A landscape with many peaks, sampled at points; each row gives a point and its height.
A climber steps from a point to whichever of its 2 nearest points has the largest rise for the distance, and stops where none of them is higher. Distance is the straight distance between rows; heights are no part of it.
z_651 (h 333): [128 141  90 129 165  83  71 124 110 127 126 134 143 127 141 107 133 152
 157 126 166 130 145 150 164 114 129 103  99 158  94 157  94 134 102  93
 124 121 131 162 139 116 141 129 149]
z_856 (h 463): [123 134 111 174 138 129 112 123 149 158 154  86 139 149 137  79 124 125
 185 108 149  99 133 167 167 130 193 128 118 138 120 146 107 116 130 100
 125 138 139 116 139 123 159 173 120]
z_767 (h 440): [148 116 190 164 103 137 191 108 157 164 123  80  83 105 100 119 155 140
 125 117 133 129 136 127 124 156 143 114  96  87 166 138 111 180 134  93
 137 147  89 118 186 160  97 143 102]
z_84 (h 375): [101 126 159 188 100 134 146  93 185 170 149  91 118 137 124  36 117 136
 185 151 113 109 124 166 157 185 117 135  99  96 141 146 185 142 110  84
 140 141 115  76 140  86 123 138 136]
z_803 (h 460): [100 146 102 179 153 122  81 140 143 112 101 127 118 134 140 126  87 116
 164 131 116  87 128 145 106 100 176 118 130 142  90 134 161  96 107 159
 132 171 167 129 110 146 124 124 136]
z_237 (h 353): [151 159 160  96 149 122  78 121 137 149 162 147 120  93 154 176 135 104
 110  84 130 125 127  96  69 109 145 157 128 133 148  84 105 130 138 146
 113 138 160 150 183 174 124  97  96]
z_430 (h 516): [ 79 158 194 159  92 130 166  80 186 185 147  98 128  90  99  90 123 125
 187 120 122 108 119 179 106 160 137 128 120  89 161 115 168 126 120 137
 148 148 117 134 156 149 123 140 144]
z_696 (h 130): [173 122 118 115 168  63 121 155 124  87 107 118 177 181 151 131 120  93
 145 133 163 136 125  71 124 117 148  66 135 104  72 119 105 126 144 109
  62 133 144 201 141  98 138 116 133]
z_490 (h 62): [187 119 165  65 168 131  91 161 103 107 122 177  95 141 174 182 164 111
  89  87 142 183 107  97 141 157 103 169 144 138 147 111  85 123 111 107
 135  89 121 108 126  92 143  95 128]
z_334 (h 308): [139 121 190 154 132 158 144 114 171 184 139 104  83 118 129 120 132 108
 149  89 114 101 121 133 103 154 155 180  96 106 165  75 117 134 150 142
 142 140 137  95 212 202 108 124  61]
z_463 (h 442): [117 132  75 116 134 140 107 142  58  95 116 153 147 178 136  83  40  97
 119 170 133 154 161 130 115 125 122 170 123 163  83 236 163 125 141 130
 131 135 140  72  97  78 117 128 159]
z_453 (h 104): [161 154 160 114 135 132 173 157 155 177 130  88 118  73 109 189 177 111
 104  88 131 124 154  54  67 100 166 112 102  78 172  78  80 128 165 133
 129 160 113 149 222 165 130 148  74]
z_100 (h 151): [182  99 123 132 150  93 155 149 134 106 124 110 123 164 144 156 134 146
 123 120 172 124 109  89 177 147 135  96 118 108 120 125 105 133 129  69
  99 106 128 133 113  86 158 119 119]
z_515 (h 219): [106 120  99 122 118 112 112 121  55 139 149 141 110 115 139  92 133 197
 117 141 165 129 140 188 188 125 135 110 126 189 161 161  91 160  91  89
 137  79 118 101  99 171 162 136 161]
z_220 (h 250): [146 112 157 119 117 140 135 126 135 137 158 138  87 142 131 118 116 117
 125 124 115 188 136 142 140 190  90 207 132 122 156 149 184 131 138 103
 163  90 101  71 140  77  98 131 141]
z_652 (h 419): [110 138  77  99 145 108 141 146  42  71 109 164 165 185 127  51  62 137
 121 170 139 155 137 134 145 125 103 139 127 167  89 204 128 141 121 123
 128  92 119  81  94  57 127 136 205]
z_83 (h 461): [147 122 101 126 134 109 131 114  71  38  56 181 178 193 137 123  69  95
 122 167 108 134 113 116 109 124 121 102 164 163  52 167 139 113 125 163
  95 153 147 149  97 105 125 112 141]
z_746 (h 487): [ 81 143 134 134  93 127 145  93 161 164 164  84 140  76  96 106 138 146
 144 140 116 104 135 179 123 146 108 116 133 100 158 109 147 140 134 137
 145 130 112 154 128 137 119 164 117]
z_890 (h 464): [ 87 133 118 137  75 135 146 109 183 160 154  82 127 101  97  91 144 141
 120 151  78  88 149 213 108 160 130 135 139 121 181 121 184 107 165 144
 148 124 102 113 131 149 119 168  79]
z_507 (h 413): [131 120 125 148 112 140 172 103 131 105  67 151 164 168  91 114  83  86
 177 132 108 137 121 111 118 143 121  90 132 115  64 140 189 111  98 160
 120 138 132 139  73 123 139 126 174]
z_374 (h 70): [185 108 165  70 160 130 154 184 124  95 107 175 123 128 155 188 189 116
  81 113 125 155 102  92 137 128 105 124 152 126 153  86  68 118 128 138
 117  96 110 148 110  98 144  91 116]
z_284 (h 223): [148 117  69 120 121 147 113 141 124 148 150 115 157 123 122 122 169 123
  87 133 118 108 164 138 146 125 166  93 111 135 131 166  98  98 155 111
 133 121 134 144  96 118 165 153  93]
z_346 (h 378): [160 174 119  91 153  94 106 140 114 101 143 175 200 128 141 143 171 142
 102 129 176 175 104  74 144  76 132  81 163 160 130 113 116 115 130 136
 110 132 114 191 136  68 179 125 160]
z_771 (h 364): [122  95 116 122 124 107 113 135 121  96 151 121 101 148 147 104 160 155
 104 156  95 102 119 134 155 185  86 142  92 115 129 136 121 143 106  87
 132  93 129 120  94  72 100 117 123]
z_800 (h 258): [148 140 182 137 127 154 128 103 145 144 151 146 100 142 127  99  95 130
 149 120 138 162 116 136 139 182 110 156 116 131 139 173 197 138 116  93
 152 127 115  71 140  91 125 126 160]
z_308 (h 54): [179 142 148  85 155 123  65 161  90 110 126 197 114 136 178 189 126 109
  92  83 142 172 127 112 127 128 118 165 156 180 124 149 116 104 126 134
 125 101 141 119 130 104 141  72 129]
z_33 (h 140): [167 102 129 134 116  97 149 143 162 117 123  90 121 140 129 179 151 131
 103 134 138 108 112 100 136 140 150 103 112  97 128 112 119 126 138  90
  94 134 128 153 118 108 111 126  90]
z_310 (h 145): [212 109 113 102 151  74 135 166 129 105  93 129 193 184 134 111 121  97
 127 134 191 151 146  59 164 102 150  44 116 132  76 136  95 132 161  99
  73 132 104 172 164  88 180 123 118]
z_381 (h 519): [137  97  65 155  99 138 103 177 110 157 127 118 109 167 173 114 112 120
 103 113 127  91 156 181 168 163 115 167 142 110 135 140 163  72 145  95
 135  78 158  66  88  64 142 105  96]
z_65 (h 432): [ 93 104  84 179 130 131  92 167 141 128 118 105 116 157 162 107 132 111
 164  96 106  85 140 156 154 146 101 152 119 122 111  89 134  86 114 126
 144 104 160 113  80 115  97 121 139]
z_791 (h 251): [ 45 118  89 128 118 140 112 109 131  89 142 135 116  99  96 125 118 176
 102 192  80 113 130 184 122 128 109 131 158 156 147 132 172 128 104 173
 137 123 147 110  53 168 121 126 140]
z_423 (h 185): [191 108 165  97 152 112 132 159 130 102 143 134 133 152 128 193 152 107
  76 128 165 185 131  58 122 109 133 134 121 129 133 147  95 149 166  97
  91 133  91 135 181 136 129 121  92]
z_248 (h 245): [ 85 104 114 127  83 131 157 105 115  87 161 127 113 119  93 125 110 163
  88 184 108 117 117 164 141 132 124 123 160 146 153 164 178 141 113 130
 115 110 126 115  66 170 130 119 120]
z_57 (h 396): [129 134 118 107 149 112 124 111 102  99 127 153 143 147 134  65 122 150
 131 142 120 159 131 129 140 142 101 147 110 136  98 185 124 171 111  99
 142 117 108 108  99  45 125 140 193]
z_654 (h 379): [113  82  53 135 125 131 118 123 114 133 119  72 154 178 119  51  99 104
 159 140 139 119 155 144 190 164 140 129  78 133  80 194 112 138 132  83
 124 123 130 122 137  88 134 173 106]
z_714 (h 445): [ 88 151 152 117  81 147 122  83 181 171 161 138 100  87 106 129 146 123
 105 141  70 100 146 192  73 131  96 179 127 137 186 104 204 108 141 178
 159 131 127 116 129 164 111 120  74]
z_304 (h 490): [ 82 141  92 137 129 123  87 109 146 100  95 129 139 116  90 145  92 120
 165 149 101 106 122 145  95 108 125 109 171 124  80 109 171  87 101 187
 120 164 162 168  91 148 111 127 156]
z_969 (h 395): [145 104 141 166 124 145 187 111 179 160 131  90 124 149 106  75 152 134
 166 115 127 117 124 137 164 155 134 125  86  90 126 135 142 143 148  84
 145 120  95  89 116  66 134 176 127]
z_283 (h 278): [173 114 145 148 124 161 143 142 164 172 113 112  94 130 136 152 145  87
 115  88  88 106 141 144 121 141 134 144 121 102 140 112 164  88 151 122
 159 127 127 116 118 130 125 121  76]
z_892 (h 453): [118 152 125 117 107 140 131 111 121 141 149 133 145 105 131 145 125 158
 121 119 143 116 110 144 155 127 117 100 162 141 147 130 158 129 114 143
 126  98  98 166  95  96 148 142 158]
z_607 (h 346): [160 103 107 141 100 147 114 109 109 128 112 138 112 158 141  96  64  83
 114 142 109 114 148 143 142 179 136 140 103 157  89 212 185 115 125  98
 114 137 141  94 136 121 112 114  98]
z_318 (h 97): [117 134 136  98 134 162 125 117 159 139 150 155 117  85  95 192 192 144
  95 136 139 150 120  95 105  58 147 114 163 148 155  57  82 138 130 165
 133 147 119 174 155 224 152 107 107]
z_32 (h 240): [146 119 170  68  94 145 107 143 129 132 165 132 112  97 114 217 191 119
  45 107 129 145 137  78  68  86 115 188 114 151 181 108  98 150 154 136
 124 124 133 123 181 174 110 124  35]
z_146 (h 238): [ 85 116 120 119  82 120 158  75  71  83 161 139 125 138  87 101  83 160
 109 189 142 142 136 168 150 126 113 129 145 174 142 203 154 175 109 119
 117 104 120 114  92 196 132 134 152]
z_989 (h 344): [155 134 172 106 144 106 189 124 141  94 120 135 140 112 107 166 169 123
 117 120 138 169 103  63  99  95 110 106 150 100 136  97  79 167 151 149
 121 135  80 170 162 130 114 124 136]
z_853 (h 273): [159 113  75  83 131  93 143 138  55 113 136 160 149 177 119 101  91 164
 110 129 199 162 118 107 202 116 107 123 147 150 122 167 114 119 130  82
 110  44 115  97 124  66 155 143 165]
z_18 (h 511): [117 125 124 177 159 141 135 143 154 160 119  88 148 163 143  86 141 110
 200  76 138 109 142 145 164 109 178 119 134 114  98 102 121  95 147 121
 132 106 140  93 106 105 166 167 143]
z_421 (h 87): [149 115 117  95 157 130 125 165 147 116 140 170 138 120 118 203 180 100
  97 120 130 159 129  69 126  63 138 112 164 142 133  74  86  95 149 178
 113 132 123 173 130 186 161  92 101]
z_730 (h 492): [132 118  54 126 136  95 102 153  74  52  54 154 201 202 155  99  56  99
 130 176 142 139 137 111 139  91 132 101 143 173  47 167 137 117 123 153
  84 174 156 155 124 103 130 111 137]
z_671 (h 320): [135 140 173 120 123 134 160  95 132 128 160 140 124 104 121 150 155 134
 127 114 138 176 121 105 110 116 111 147 122 141 161 133 111 169 138 123
 140 121  91 148 142 153 128 132 157]
z_707 (h 415): [100 105  63 156 147 106  62 131 124 154 140  85 145 148 122  40 134 137
 171 110 153  94 152 181 182 153 153 143  85 148  83 172  98 135 112  75
 142 115 140 107 140  88 150 173 115]
z_729 (h 436): [143 127 152 131 144 115 155 112 114  43  74 177 164 178 107 132  87  87
 144 140  84 149  96 109  93 132 104 122 179 137  68 139 153 109 118 185
 107 145 130 127  92 113 111 105 155]
z_644 (h 480): [ 84 131 128 122 143 130 127 111 112  73 137 170 151 102 107 135 143 139
 130 163  88 127  96 109  98  91  86 121 160 131 117  94  96 136 126 200
 114 133 129 175 119 157 103 107 151]
z_362 (h 359): [148  89  74 153 116 144 125 122 128 136 112  86 116 174 132  48  85  93
 126 153  99 125 157 148 159 194 136 163  76 115  93 190 164 122 132  66
 136 135 134  88 131  79 122 151  95]
z_469 (h 398): [140 115 126 160  91 126 172 106 157 148 103  99 134 144 115 108  99 125
 164 115 133  76 110 146 156 165 146  68 135  93 109 120 188  98 112 117
 113 119 121 156 107 123 130 149 131]
z_459 (h 526): [139 137  56 163 165 141 107 176  92 126  85 169 171 190 153  98 102 120
 155 100 143 145 156 117 157  90 135 135 122 152  63 156 135  94 144 111
 144 136 154  80  78  49 169 126 179]
z_433 (h 303): [ 99 149 151 133 120 147 116  89 133 134 167 130 131 112 117 117 109 119
 145 133 118 144 150 148  95 117 114 162 112 148 122 165 131 165 150 148
 136 132 123 120 145 172 106 140 132]
z_353 (h 237): [143 136 151  79 102 120 138 107 124 134 148 121 103 110 120 141 158 121
  90 125  78 143 145 125  87 173  71 187  94 111 175 119 124 139 145 136
 170  97 103 137 130 116  84 130 103]
z_872 (h 370): [138 118 126 131 131 122 197 126 148 103 122 109 171 136  87 136 143 106
 128 150 124 155 122  82 121 108 126  87 131  98 107 118  99 152 175 156
 106 139  88 173 140 118 109 149 135]
z_189 (h 264): [155 114 116 160 129 162 151 126 165 161 106  94 133 122  99 125 122  78
 129 114 101  92 146 130 110 123 182  95 137 107 106 116 147  93 163 165
 125 142 123 151 139 156 132 134  84]
z_435 (h 229): [ 90 128  94 107  97  87 126  93  34  88 137 149 115 121 116  95  97 191
  98 188 150 145 125 166 167 115 132 113 139 186 139 187 113 169  85 102
 120 103 127 118  82 186 147 116 176]
z_613 (h 475): [126  90  81 148 119 131 110 187 158 172 135  95 112 154 170 134 160 113
 130 105 108  81 150 171 171 164 116 171 120 105 147  92 125  77 144 101
 141  93 159 101  97  93 129 122  77]
z_257 (h 430): [ 90 118 203 112 112 133 178  81 147  89 129 139  92  85 111 181 175 161
 109 146 145 148  74 106 101 101 102 118 169 105 169  83  90 174 108 146
 113 159 126 155 131 181 125  88 142]
z_414 (h 534): [ 89 154 108 195 125 147  95 157 120 131  67 131 136 168 145  78  33 116
 191 129 139 104 145 160 138 118 153 135 127 153  67 189 178 103  94 123
 159 180 150  51 105 122 108 169 172]
z_760 (h 409): [ 87 164 131 152 168 114 118 117 160 115 151 116 117  96 147 135 139 145
 165 133 106 110 103 105 100 116 131 132 134  91 145  51 118 117 103 147
 135 163 163 163 120 130 125 111 165]
z_156 (h 470): [ 95 114 204  97 126 151 139  94 129 106 136 182  88  99 149 174 179 155
  94 130 160 160  88 124 119  95 100 140 155 160 186  79  77 183  89 147
 132 133 139 134 123 186 126  69 140]
z_605 (h 200): [171 114 146  88 110 141 125 139 111 120 169 136 128 122 130 187 182 128
  46 139 146 160 142 107 112 104 146 138 114 161 157 156  91 145 150 112
 113 114 106 139 146 154 135 127  74]
z_70 (h 350): [114 101  80 135  90 100 126 108  72  84 105 119 158 145 119  79  88 138
 119 180 128  93 118 136 170 151 127  72 102 153  91 173 131 160  97 118
  84 123 115 155 112 132 121 132 138]
z_537 (h 276): [172 137 154 110 131 146  84 145 154 198 189  99 120 102 158 156 193 130
  87  94 133 138 138 107  98 156 167 166  87 112 177 121  87 127 155  84
 133 135 127 116 213 126 144 157  53]
z_305 (h 301): [186 144 182 126 137 156  95 118 150 187 156 106 115 112 141 126 141 116
 118  76 151 132 130 133 117 153 183 126 109 129 145 145 110 151 152  95
 124 131 109 127 232 140 141 140  85]
z_245 (h 291): [157 116 178 134 106 157 169 147 178 187 121  84  93 109 115 152 133  85
 117  95 100  97 148 130  90 137 147 164 116  92 172  96 159 109 181 144
 143 142 113  98 177 160  99 135  39]
z_411 (h 438): [118 121  52 117 147 114  87 178  59  81  91 172 168 144 154 144 122 141
 113 156 105 115 130 137 123 101 113 111 165 163  71 137 125  89 106 178
 122 103 142 152  70 109 117 102 164]
z_946 (h 412): [100 143  86 109 153 141 128 110 152 115 131 127 180 104  75 148 120 125
 140 166 127 140  93  93 102  82 147  68 185  99  93  72 137 105 155 198
  96 157 129 197 134 130 128 116 151]
z_104 (h 129): [169  99 121 130 127 115 178 196 157 148  95  78 126 131 124 204 161 119
 105 106 140 101 141  94 125 127 144  89 141  67 141  96 110 113 152 121
 108 126 109 152 138 114 122 142  87]
z_87 (h 477): [121 148  39 140 155 112 107 184  70  98  82 186 173 167 159 114 115 155
 131 130 133 132 138 123 155  79 120 110 156 159  61 147 122  83 127 152
 135 116 145 107  76  79 135 126 178]
z_494 (h 105): [109 109 144 127 114 157 139 120 165 153 141 114  98  86  96 180 177 146
 102 132 114 108 130 120 106  91 134 126 127 116 167  62  75 139 130 152
 132 142 146 148 141 226 135 131  71]
z_896 (h 377): [102 125 117 115 123  98  95  98 108 101 141 118 124 129 125  75 120 146
 122 163  87 117 140 164 129 183  98 139  93 129 124 169 140 170 100 107
 138 131 119 126 116  89  91 127 145]
z_119 (h 514): [102 144 163 137 153 140 165  99 155 125 114 137 131 115  80 154 114 101
 184 109 128 136 106  84  97  96 130 112 168  93 119  53 155 115 129 195
 120 144 140 157 120 185 132 104 175]
z_864 (h 332): [164 114 114 129 109 111 121 105 100  97 104 140 133 165 129 108  71 116
 131 145 133 112 122 119 162 163 126  88 111 133  83 179 151 142 114 103
  94 130 118 138 132 118 117 114 147]
z_407 (h 437): [ 98 138 153 133 163 115 153 125 149 110 130 122 117 126 140 124 151 133
 184 116 117 142  91  88 129 118  91 137 121  82 133  57  88 147 112 125
 134 128 143 139 101 111 117 112 180]
z_274 (h 115): [151 120 141 126 104 141 162 164 172 159 122  77 114  81  90 188 172 126
  93 119 123  92 137  99 107  95 164  90 126  87 168  84  92 116 157 141
 121 151 107 164 171 178 121 151  66]
z_79 (h 441): [159 115  89 115  70 120 144 127  84 116 126 125 140 153 129 146  80 147
  82 143 143  90 113 147 171 124 140  79 148 145 126 148 158  86 145 109
  99  82 148 126  90 118 156 135 110]
z_965 (h 450): [116 158 141 164 178 108 119 149 133  94  98 145 109 144 156 150  93 111
 187 101 134 133 119 116 116  99 134 136 160 131  99 106 160 113 108 146
 125 162 164 117  89 138 121 103 185]
z_285 (h 428): [115 152  98  74 110 116  81 128  76 115 161 155 160  88 138 154 140 159
  83 145 125 139 135 146 115 102 120 119 170 167 134 151 141 118 126 164
 130  92 114 181 105 122 139 140 157]
z_11 (h 439): [ 98 111  68 149 123 121  88 170  82 102  85 141 133 140 152 135 126 131
 139 129  92 105 137 173 138 132  85 139 149 137  87 115 134  85  98 165
 132  99 154 130  50 125 110 116 151]
z_813 (h 79): [155 122 137  86 144 140 109 155 120 100 121 168 129 116 146 201 161 103
  90 115 110 124 108 112 114 104 104 128 177 130 130  82 103  92 126 179
 123 114 146 169  92 132 127  83 112]
z_428 (h 236): [136 134  63 146 123 161 107 124 134 134 122 111 180 138 119  81 115  97
 120 156 109  99 172 152 131 117 166  86 111 146  77 166 126 114 152 135
 116 163 138 163 108 121 165 145 103]
z_705 (h 556): [ 88 156 174 144 124 141 166  74 181 163 133 106 131  79  70 122 113 127
 186 117 124 116 105 119  85 119 148  98 141  75 148  78 161 119 102 171
 136 161 139 157 141 183 132 114 157]
z_439 (h 259): [163 127 158  92 121 148  74 128 120 161 199 127 129 102 162 196 180 127
  65 114 123 168 145  98  74 146 116 202  97 132 188 117 101 139 157  94
 140 121 143 123 207 140 115 135  51]
z_656 (h 401): [126 102 121 162 152 109 181 136 148 103 102  95 146 158 118 122 135 101
 188 118 131 122 117  77 146 122 132  93 106  80 103  87 123 143 128 120
 104 134 128 158 112 120 132 123 159]
z_225 (h 222): [121 121 188 116  89 125 200  87 143 104 127 134 142 104  89 144 140 127
 126 153  95 130  96 118  88 153  79 104 141  84 143 128 125 160 112 171
 127 126  91 151 122 133  90 131 151]
z_366 (h 268): [ 76 151 122 112 125 123  67 149 122 164 175 119 111  87 159 121 162 166
 122 112 131 100 142 212 155 148 116 144 128 160 182  98 107 119 101 127
 161  92 151 119 122 142 133 142 125]
z_531 (h 302): [158 129  87  98 140  60 106 137  73 109 116 154 163 158 138 108 125 161
 142 130 195 154 119 124 191 108 110  93 126 153  87 158  92 133 108  87
 104  78 116 161 126  76 150 135 163]
z_598 (h 230): [147 133 168  79  97 141 179 113 124 108 123 138 132 109  96 157 146 112
  72 152  78 144 118 111  73 153  89 138 129 105 145 144 129 147 140 160
 140 109  78 154 121 117  85 139 113]
z_797 (h 244): [100 155 115 164 151 118  91 146  91 114 115 172  91 127 149  76  95 197
 154 133 167 142 119 137 173 126 131 144  98 165 105 201 113 159  83  71
 166 154 125  52 120  87 140 140 197]
z_602 (h 688): [120 137 213 108 111 130 179 117 170 132 124 118  90 104 124 164 119 114
 136 110 115 111  92 104  82 148  91 148 129  84 182  45 133 152 105 154
 131 125 130 134 151 166  95  89 114]
z_970 (h 515): [ 88 132 112 147 131 141 119  85 141  87 104 148 130 128  84 137 115 101
 154 147  61 103 113 110  88 112 111 131 140 123  83 111 153 118 116 194
 117 167 159 158 110 185  96 100 131]
z_762 (h 167): [223 113 134  92 156  87 136 169 137 108 135 134 142 152 140 168 147 117
 100 115 189 168 128  64 163 130 141  94 114 114 113 144  89 137 143  60
  91 113 101 143 170  73 157 125 105]
z_267 (h 270): [ 30 157 141 176 117 131  87 114 145 138 157 121  89 105 130  92 111 166
 145 161 114 100 139 218 114 123 134 166 119 181 151 158 178 142  95 128
 161 163 141  66 105 179 118 148 132]
z_307 (h 414): [144 115 164 144  99 155 202 135 165 166 119  88  92 118 109 118 173 142
 122 122 104 130 141 144 136 151 133 133  86  86 168 139 129 138 138 101
 167 117  79  97 126 101 117 169 112]
z_895 (h 403): [ 98 116 183  95 115 154 177  89 149  77 151 156 105  95  89 190 159 143
  89 149 114 155  73  86  90  79 113 158 183 131 174  97 141 144 124 182
 123 137 118 146 112 151 120 106 116]
z_131 (h 267): [176 142 157 152 136 152 126 124 162 153 115 134  96 138 139 126 111 106
 138  88 114 119 124 138 133 153 154 146 109 122 135 147 178 114 138 122
 145 145 126  96 124 102 141 118 120]
z_450 (h 243): [143 126 174 114 112 148 139 105 163 158 151 128  65 126 134 126 141 111
 114 122  87 163 141 146 100 181  84 207 102 110 176 130 164 129 141 111
 167 119 105  89 164 124  88 125 107]
z_509 (h 491): [106 146  96 168 138 153  68 157 124 155 106 108 116 156 151  52  53 108
 168 129 152 138 169 186 140 141 153 186 120 152  80 215 170  90 123  90
 175 155 138  31 128  74 121 181 137]
z_286 (h 260): [ 28 145 108 160 122 141  88 118 152 138 154 110 107  79 120 112 136 165
 145 161  84  98 149 187 120 109 116 149 131 145 149  97 132 123 112 155
 165 158 158 112  90 180 129 158 142]
z_717 (h 484): [112 148 187 146 171 140 150 124 166 138 121 138 109 127 121 145 101  85
 200  86 122 156 115  97  93  97 125 149 139 111 124  75 152 119 128 160
 140 147 143 109 113 171 128 102 161]
z_540 (h 248): [161  94  65 141 110 165 141 132 131 140 100  86 180 144 119 117 110  73
  99 135 118 102 159 126 110 127 170  89 125 109  72 166 145 104 185 143
  90 160 131 170 122 126 131 131  74]
z_951 (h 478): [162 119 211 158 136 145 188 126 179 205 109  86  60 104 131 130 178 148
 151  84 148 143 124 122 127 171 163 127  89  76 188  86  99 169 132  80
 162 137  94  91 216 147 112 144  95]
z_584 (h 535): [149 132 218 122 133 129 197 108 161 199 118  98  72  80 157 145 168 151
 142  79 166 154  99  81 105 157 125 126 107  73 202  49  94 193 130  83
 147 145 115 108 200 150 124 112 123]
z_254 (h 94): [168 136 178 105 165 108 176 157 142 152 117 111 121 106 113 181 137  88
 144  82 133 141 142  24  64 103 136 154  96  80 152  61  83 151 186 144
 106 143 121 131 211 198 119 119  84]
z_982 (h 287): [ 66 157 152 139 127 133  83 109 124 155 184 138 123  83 149 126 120 165
 140 115 138 130 134 181 116 124 127 165 128 159 163 135 115 164 121 146
 146 122 128 113 167 159 113 135 142]
z_793 (h 537): [125 126  58 156 111 125 129 137  75 102  53 154 176 183 143  97  16  97
 158 153 157  97 125 124 158  98 150  80 122 180  57 176 162 102 107 130
  97 168 164 136 119 123 139 128 159]
z_88 (h 580): [136 149 109 157 171 149 125 168 135 141 114 144 146 165 154 104 130 118
 179  79 158 148 137 112 187  92 145 120 142 144  92 119 137  93 147 106
 140 123 148  71  98  88 173 148 174]
z_117 (h 585): [ 94 130  75 179 139 119 113 141  95 107  64 129 167 176 137  89  30 101
 201 144 163 107 131 136 160 109 148 108 108 168  55 183 146 133  96 119
 123 180 140  99 124 109 125 155 180]
z_217 (h 257): [ 77 155 111 181 133 126  83 135 114 136 127 127  90 119 152  90 100 190
 151 137 145 114 125 184 167 125 147 139 108 176 134 183 139 146  79  97
 159 156 135  58 111 133 138 148 167]
z_655 (h 426): [123 103 101 132  80 130 179 117 101 132 134 123 157 130 110 106 101 175
 138 145 151  98 106 155 182 145 127  72 154 108 121 137 160 124 125 132
 101  80 109 141  79 104 135 157 149]
z_306 (h 604): [111 135 184 133 115 130 201  95 176 147 119  91 109  67  63 139 125 126
 152 127 127 101 101  80  75 131 138 103 118  55 164  55 142 135 118 164
 120 151 134 159 167 206 109 105 117]
z_367 (h 446): [ 99 135  95 108 148 115 134 117 117  79 131 145 187 109  97 139 169 163
 115 182 109 145  83 102 120  88 102  96 192  98 108  81  75 115 137 186
 107 121 117 192 108 100 126 132 151]
z_615 (h 254): [ 95 142 127 101 103 115  85 128 145 183 163 107 106  86 148 140 164 147
 108 111 110  89 146 189 115 155  88 164 116 121 198  60 114 115 125 143
 157  95 147 136 144 165 113 135  87]
z_548 (h 536): [112 127 203  97 115 153 146  91 131 161 124 145  80  82 176 159 188 165
 119 107 150 161  95 110 109 125  90 141 117 101 207  32  63 197  97 125
 137 143 162 139 159 174 127  80 140]
z_685 (h 458): [125 125 107 150 159 164  74 133 119 164 155 114  99 143 134  50 111 122
 161 114 140 179 159 174 163 158 146 200 104 153 104 187 126 111 125  78
 183 119 132  44 150  75 138 177 139]
z_460 (h 361): [129 162 128 147 173 105  63 138 131 144 135 129 103 119 158 141 146 134
 161 103 135 125 141 131 126 122 140 143  90 145 121 124  93 125 102 107
 150 155 165 143 140 146 138 127 146]
z_593 (h 479): [126 118  87 143  94 156 141 141 105 136 116 142 114 165 160 128  75 122
 106 127 123  92 126 175 158 142 118 135 153 144 124 139 202  65 136 130
 124  97 157  80  60 106 138 118 133]
z_633 (h 385): [129 155 131 137 185  99  82 127 140 119 133 140 120 119 143 145 150 117
 144 120 114 124 120  85  90 106 140 128 113 123 115  82  94 122 110 144
 122 167 164 160 139 162 126  92 136]
z_663 (h 465): [ 99 132  68 136 128 148  77 151  79 129 122 118 131 162 147  62  37 117
 125 158 138 129 182 181 134 136 150 184 127 168 101 236 176 100 140  99
 155 137 151  39 117  96 113 144 130]
z_923 (h 211): [170 119 123 116 111 155 144 153 134 159 165 100 127 114 123 167 183 136
  54 132 123 136 155 125 129 119 172 123 105 130 164 160  91 112 162  92
 135 122 107 117 128 123 165 160  69]
z_342 (h 365): [ 97 106  68 110 107 103 105 112  90  97 135  96 138 128 111  60  95 163
  94 179 122 100 159 171 149 162 125 111 102 157 130 195 144 163 111  97
 108 109 122 135  86 120 128 144 130]
z_532 (h 352): [165 163 143  87 153  89  86 137 116 139 159 168 167 126 144 163 180 121
 119  97 175 189 134  85 132  99 133 120 130 156 136 120  91 125 134 109
 123 132 106 174 167  96 167 121 153]
z_581 (h 404): [142 167  99  75 137  93  90 143  78 102 139 172 189 113 134 151 135 156
 114 145 162 150 119 121 133  80 123  80 183 167 100 136 130 101 123 162
 109  99 113 202 121  78 151 140 164]
z_471 (h 214): [114 110 153 113 102  97 179  91 108  69 110 144 147 109 106 108 162 168
 121 167 102 127  87 125 123 162  89  80 157 100 117 124 105 164 106 143
 115  94  96 179 103  93  96 111 166]
z_415 (h 327): [146 148 175 132 129 150  85 106 145 183 160 117 104  95 140 136 137 105
 126  80 122  97 141 137  85 140 150 156 108 126 154  96 114 140 151 141
 115 127 137 130 212 193 123 110  75]
z_933 (h 617): [150 124 219  99 127 136 148 124 139 158 125 130  75  87 155 173 163 150
 110  92 150 134  94  93 119 152 106 118 114  89 206  55  89 185 120 122
 125 125 115 140 177 145 109  90 133]
z_860 (h 47): [156 122 122 133 151 143  89 157 110 136 130 163 121 143 160 163 112  98
 115  95 122 135 148 114 135 106 122 167 152 161 103 146 130 113 147 144
 123 125 148 107 123 135 126  86 117]

For each start below, name the point where the climber stops.
z_714 -> z_602
z_598 -> z_407
z_696 -> z_407
z_33 -> z_407
z_189 -> z_407

Call two points neighbours if one is among the 2 nearest of the other. Go from one point of each pair to the other, from neighbour to neighbour, staying as high as possible. Name the lowest point that can't be avoided.
z_892, z_381 -> z_655
z_117, z_381 -> z_707
z_267, z_892 -> z_797
z_88, z_11 -> z_411
z_11, z_381 -> z_65
z_970, z_933 -> z_965
